Each row is a point on a landscape with many valleys, with its height.
A ball rolls from a point to the lowest of its 2 nearest points, and stops where none of them is lower. Distance is the straight distance between rows; heights are no part of it.
Q992: [153  45 137 141 102 128 110 159 150 136 159 193  99  88 208 122 130 138
 173 130 108 143 129 100]  height 84.7
Q731: [148 160 145 104 127 168 114 152 109 126 106 119 123 134 134 168 109 131
 101 175 134 120 176 131]  height 35.1
Q687: [123 168 122 103 134 129  99 129  60 127 131 132  92 147 105 176  94 138
 140 129  73 118 159  92]  height 18.1
Q516: [ 94 144 134 130 127 125 105 124 154 150 133 155 103 121 146 130 125 102
 100 120 136 148 123 127]  height 22.3
Q438: [104 147 121 166 130 166 142 145 158 129 110 149 150 107 169 137 177 122
 114 177 186 153 167 108]  height 68.0
Q370: [115 114 136 117 110 148 116 151 132 132 108 170 116  83 185 151 144 121
 130 150 105 147 134  68]  height 74.5
Q983: [143 164 118 136  84 142 142 107  99 150  89 141 149 171 130 136 161 138
  84 155 128 167 110 193]  height 34.6
Q998: [119 180 128 121 152  79 110 141 133 129 133 135 186 125 101 142 108 116
  85 111 181 120 132 150]  height 57.5
Q803: [142  90 151 102 122 175 116 178 144 116 104 162 146  97 225 150 151 168
 133 138 102 135 149  73]  height 68.6
Q44: [145 104 125 131 125  70 103  82 127 120 176 144  86  92 142  97 116  67
 202 127  96  91 137  73]  height 73.3
Q114: [101 169 108 135 104 136 122  98 137 145  86 167 128 134 155 131 157 121
  96 147 127 174 123 148]  height 29.5
Q681: [156 167 120 100 146 115  89 141 170 133 134 155 160 139  98 126  86 105
  84 130 180 141  88 158]  height 55.0
Q515: [ 92  90 180 126 111 156 136 103  99 153 105  95 100 100 165 134 162  99
 117 163 103 148 114  74]  height 82.5
Q970: [160 149 117 127  82  83 138 153  53 152 101 119 144 109 164 141 113 155
 103 117  96 114 125 114]  height 24.5
Q102: [104 119  90 172 110 141 153 122 165 108 128 132  94  96 162 126 161 116
 130 169 182 139 155 118]  height 71.8
Q48: [ 85 128  86 160  88 102 187 104  88 180 100 121 142 150 103 106 151 131
 151 119 159 143 118 136]  height 66.1
Q559: [ 84  93 151 148 162 126 183 113  94 167  74 124 159 147  62 117 160 173
 112 122 157 168 133 174]  height 66.5
Q169: [114 122 200 139 189  91 114 145 144 115 167 127 104  97  91 152  99  84
 170 137 122  90 180 108]  height 64.2
Q476: [ 58 151 157 126 154 138  84 102 125 135 150 106  84 201  79 130 124  87
 164 161 159 135 153 133]  height 77.6
Q318: [158 116 147 125 117 182 115 122 166 139 107  90 177 149 175  70 161 122
  69 139 156 133  67 122]  height 50.0
Q483: [147 123  90 116 108 144 152  94 143 106 139 109 169 190 103 123 150 123
 182 148 145 159  71 134]  height 55.3
Q393: [137  90 105 168 129 200  99 135 195  93 133 112 105 115 179  99 142 149
 160 126 140 150  96  74]  height 86.4
Q378: [154 107 151 124  75 152 124 121 153 142 111  76 143 146 186  77 167 122
  46 137 133 141  89 173]  height 46.5
Q926: [156 110 173 119 182 163 158 120 116 120 112  91 179 146  93 159 146 146
 126 150 146 133 141 119]  height 33.9
Q213: [120 163  74 124 118 137  98 138 130 145 114 118  96 159 131  86  57 122
 114 116 178  93 151 138]  height 54.3
Q741: [124 131 105 122 159 100 129 144 174 103 134 145 105  63 116 131  82 112
 107 106 159 109 138 169]  height 52.9
Q668: [106  99 130 119 117 151 145 114 107 158 123 105  66 173  81 105 126 126
 122 127 114 138 110 158]  height 72.0
Q388: [119  97 156 147 134 148 147 101 121 183 114 104 143 174  87  85 137  96
  60 154 200 151  61 152]  height 60.3
Q462: [138 112 101 143 118 169 122 143 177 131 100 140 170 115 184  77 164 168
 124  75 125 170  89 145]  height 75.8
Q772: [135 115  89 147  86 106 143 143 159 150 153 133 113 107 179  76 114  99
 130 127 191 117 120 127]  height 63.6
Q244: [ 97  93 136 126 111 155 139 132 118 145 110 124  78 151  94 112 104 166
  92  89 104 151 130 203]  height 69.9
Q905: [122 104  93 131 102 143 104 107 177 124 148 120 117 142 159  49 123 117
 181  80 111 126  91  95]  height 75.3
Q901: [135  86 139 122 125 121 123 159 150 160 133 191  89  60 144 139 112 131
 139 109 128 143 124  92]  height 79.6
Q133: [166 136 113 114 136 120 117 152 192 122 167 166 159 141 103 146  95 120
 142 102 155 145  96 163]  height 50.9
Q36: [176 127 125 102 120 201 107 153 137  94 130 119  91 134 167 169 100 128
 142 186 115 123 162  99]  height 46.0
Q172: [128 104 146 135  86 122 145 148 147 151 133 114 117 122 162  92 127 132
  56 124 155 121 122 189]  height 43.0
Q78: [108 126 148 126 157 127 138 101 139  97 152  74 164 181  89 134 158 106
 185 153 151 111 139 147]  height 49.7
Q384: [144 138 129  99 128  85 111 121 132 102 163 173 135 110 142 140 137 127
 148  99  72 128 143 160]  height 51.5
Q892: [141 196 127 130 163  68  86 119  97  82 158 149 149 147  88 210 133  90
 159 127  99 134 128  81]  height 38.2
Q440: [153 101 110 119  78 142 125 146 156 134 141 126 131 132 206  80 140 128
 109 133 144 114  98  93]  height 68.2
Q815: [159 152  80 113 122  93 119  99 131  96 139 158 140 128  79 159 122 135
 168  95  97 155  73 112]  height 53.4
Q350: [155 110 190 128 204 223 103 123 117 132  87 114 166 169  89 133 155 141
 140 165 141 153 131 131]  height 39.0
Q616: [ 94  96 185 141 153 152 160 131  95 162  81 137 122 139  70 134 130 178
  99 105  99 181 125 191]  height 67.9
Q307: [100 111 131 153 103 100 190 135 120 170 128 108 114 120 143  78 134 136
  98  95 139  99 139 182]  height 39.7
Q628: [147  29 117 166  84 150 124 177 168 130 180 160  76 122 198  98 157 154
 155 140 135 140 122 116]  height 89.1
Q182: [179  94 210  94 173 151 129 137 113 111 150  85 169 133  91 182 135 143
 151 144 100 128 104  99]  height 30.3
Q854: [147 108 113 115 132  84 164 112 102 135 131 122 121  73  85 131 114 118
 124 107 113 124  86 115]  height 46.1
Q410: [156 133 114 136  67  81 144 150  79 141  58 131 135  74 176 117 119 182
  89  84  62 123 110 157]  height 30.7
Q549: [144 120  98 139 132 182 122 140 208  97 120 114 168 125 159  95 156 146
 161 103 162 135 106 111]  height 80.1
Q372: [120 126 102 136 113 112 103 106 143 126 159 148 103 134 167 101 135  88
 198 112  92 112 107  77]  height 77.5
Q91: [110 191 104 111 177 128  66 148 151 124 138 178 113 137  87 179  73 138
 128 109 116 151 153 142]  height 43.1
Q424: [116 110 109 139  71 104 158 127  97 164 108 132 108 101 184  93 133 157
 104  84  92 123 138 158]  height 35.8
Q194: [125 176 100 104 142 142  86 146 122 126 131 170 112 135 127 162 104 135
 169 120  89 143 161  88]  height 31.6
Q445: [137 128 137 129 168 133 149 149 136 123 119  86 150 107  98 109  94 170
 108 112 161  91 147 140]  height 58.0
Q856: [ 92 159  77 161 108  45 175 112  68 151  87 131 168 131  82 120 129 151
 133  99 141 135 103 156]  height 64.6
Q187: [100 184 119 123 165  91 104  95 117  76 144 124 138 158  67 198 127 110
 183 147 124 137 163 126]  height 43.6
Q7: [121 106  79 157  77 156 126 135 162 138 117 127 135 119 220  59 152 169
 118  78 113 131 107 113]  height 72.7
Q579: [153 113 121 122 145 101 116 113 121  90 164 124  72  73 146 137  93  96
 170 157 103  70 171  97]  height 69.6
Q447: [124 155 161 110 183 102 116 117 122  80 167 105 176 185  70 165 139 127
 162 148 134 103 166 127]  height 47.2
Q271: [ 88 107 134 179 161 141 155 115 130 175 101 129 146 157  96 109 160 137
 114 129 208 174 126 158]  height 64.9
Q274: [138 140 124 112 187 109 121 145 140  88 123 106 131  76 102 108  63 119
 111 111 166  70 152 118]  height 55.8
Q242: [145 116 145 110 148 103 127 139 147 118 184 143 146 139 104 133 109 117
 145 106 110 130 103 136]  height 46.8
Q828: [ 79 136 129 124 116 141 119 108 105 152 129 114  49 196  76 142 106  99
 130 166 153 120 134 125]  height 74.8
Q870: [105 145 156 124 193 149 155 138 130  98 113 104 145 110  74 158 106 162
  94 142 165 102 187 158]  height 59.7
Q545: [145 137 187 119 114 115 133 118  89 180 132  99 215 184 118  77 166 118
  59 134 143 126  69 135]  height 56.8
Q238: [146 195  98 128 142 118 131 135 130 132 106 126 193 124 128 135 136 115
 123 119 168 134 130  95]  height 60.2
Q835: [ 92  92  84 171 104 138 182 104 123 117 119 138  94  92 167 120 179 114
 168 167 147 128 151  77]  height 75.4
Q129: [ 85 188 106 157 139  54 151 125  73 144  96 133 161 104  99 123 124 173
  86  85 125 109 138 157]  height 63.4
Q185: [ 89  86 162 156 143 134 139 125 151 184 133 148 111 161  81 103 124 116
  91 133 181 168  97 182]  height 62.5
Q676: [154 134 107 113 152 101 138 124 109 112 120 153 137 100  48 186 102 119
 137 110 102 157  72  80]  height 49.4
Q468: [ 58 157 150 137 158  95 106  74 117 105 128 116 102 123 113 132 137  66
 162 145  98 113 145  81]  height 81.9
Q776: [158 134 124 111 137  86 159 166 105 116 131 115 181 118 101 121 103 184
 109  84 134  88 153 182]  height 60.1
Q134: [152 175 125 146 144  63 153 158  70 118  93 112 190 109 100 154 121 182
  74  80 113  96 137 154]  height 62.0
Q496: [166 111 125 104 144 146 119 164 106 133 145 140  95 114 102 148  64 152
 151 121 112 106 153 129]  height 38.4
Q456: [ 93 119 117 127  98 106 171  89 119  90 150  98 131 102 160 122 165 124
 132 124  96  98 168 181]  height 58.6
Q484: [138 145 108 125 120 111  95 164 145 160 137 138 119 131 171  72  86 118
 118  99 162  84 143 123]  height 58.9
Q743: [108 116  68 157 109 159  86 119 183 124 154 115  95 174 163  82 146 135
 156 109 136 133 118 135]  height 70.1
Q939: [ 96 101 157 142  86 112 149  94 122 156 140 145  97  89 161 133 177  58
 145 174  98 136 115  74]  height 80.4
Q701: [116  82 116 142  77 124 193  94 122 138 116 120  92  79 131 112 148  88
 154 155 112 150 103  82]  height 78.3
Q615: [126  69  86 150  81 178 123 138 169  84 140 132  69 107 193  90 163 163
 173 147 105 135 117  99]  height 92.6
Q921: [153  90 167  96 172 119 110 152 105 128 161 127 113 137  59 150  73 149
 161  89  76  97 139 119]  height 31.2
Q117: [106 192  84 117 159 142  72 155 146 115 116 134 110 146 106 128  61 139
 109 100 154 106 167 154]  height 49.5
Q567: [112 112 126 113  99 154 146 109 137  91 127 113  74 128 151 137 138 152
 139 127  72 122 168 177]  height 61.5
Q207: [ 64 173 161 138 163 139  93  78 117 119 117 106  97 162 108 141 154  81
 141 182 115 139 155 113]  height 80.0
Q408: [168 104 112 113 102 125 144 163 116 122 122 144 103  74 124 154  81 158
 119 130 114 126 135 157]  height 44.5
Q159: [135 152 123 143 145 157 144 138 140 129  83 150 187  92 161 127 157 136
 121 127 158 141 134 100]  height 63.8
Q697: [117 167 157 118 147 143  85 154 150 145 139 164 157 140 144 148 139 101
  91 138 142 163 145 146]  height 29.8
Q79: [146 204 113 116 156 114  88 112  68  96 135 135 108 134 115 196 124 114
 128 136  67 125 122  66]  height 29.3
Q279: [184 142  85  81  77 119 133 122 153  95 148 136 154 156 123 123 139 138
 166 119 106 138  74 125]  height 58.3
Q33: [161 139 117 114  94 156 151 120 109 140  86 123 159 134 113 129 132 134
 120 153 140 161  75 129]  height 39.3
Q980: [132 187 111 138  99  65 129 132  19 147  91 146 110 113 130 166 114 158
  91 117  66 114 140 117]  height 16.7
Q458: [136 109 115 128 136 165 122 138 163 105 120 116  84  91 125 139  80 135
  85 126 133 130 142 169]  height 49.3
Q843: [134 112 146 123 134 126 158 102 142 132 135 119 159 111 115 123 144 118
 135 123 130 140  84 109]  height 43.4
Q691: [111 182 182 120 163 126  73 116 169 108 145 130 150 150 117 170 141  74
 109 179 151 127 161 152]  height 24.1
Q727: [172 111 109 104 103 201 110 180 166  89 118 142 119 116 215 156 142 157
 140 179 116 120 144  88]  height 58.8
Q3: [128 120 155 126  95 132 156 110 103 190 116 105 163 212 103  85 157 120
  79 143 165 147  87 172]  height 58.7
Q605: [130 161 121 122 126  78 125 122  32 126 117 108  88 124 110 155  95 126
 106 114  60  89 153  73]  height 7.4
Q340: [176 114 196 119 186 102 117 147 101 116 165 115 153 154  49 182 108 136
 141 107  88  97 117  84]  height 25.5
Q988: [142  93 162 111 161  79 126 146 109 143 168 158  89  59 132 162  80  82
 163 128 115  87 182 108]  height 66.6
Q317: [115 145 160 122 188 142 132 129 138  96 141 102 109 112  85 183 102 125
 152 139 143  85 193 116]  height 61.7
Q390: [148 118 134 109  96  95 139 108 136 106 171 143 156 104 188 115 160 141
 120 113  82  87 149 182]  height 55.9
Q15: [111  95 129 131 120 133 181  90 147 121 155  81 165 190 115  99 181 106
 201 125 167 131 112 139]  height 52.2
Q125: [104 127  83 142  91 162 106 106 152 106 148 119  76 157 158 103 147 156
 138 126  99 141 144 190]  height 65.2
Q788: [163 105 199 116 118 171 123 133 117 162 122  92 184 170 154  98 172 102
  85 160 149 126  96 118]  height 53.9

Where does a ball stop that starts at each point below?
Q169 | Q340
Q476 | Q605
Q856 | Q340
Q628 | Q516
Q185 | Q605
Q172 | Q605
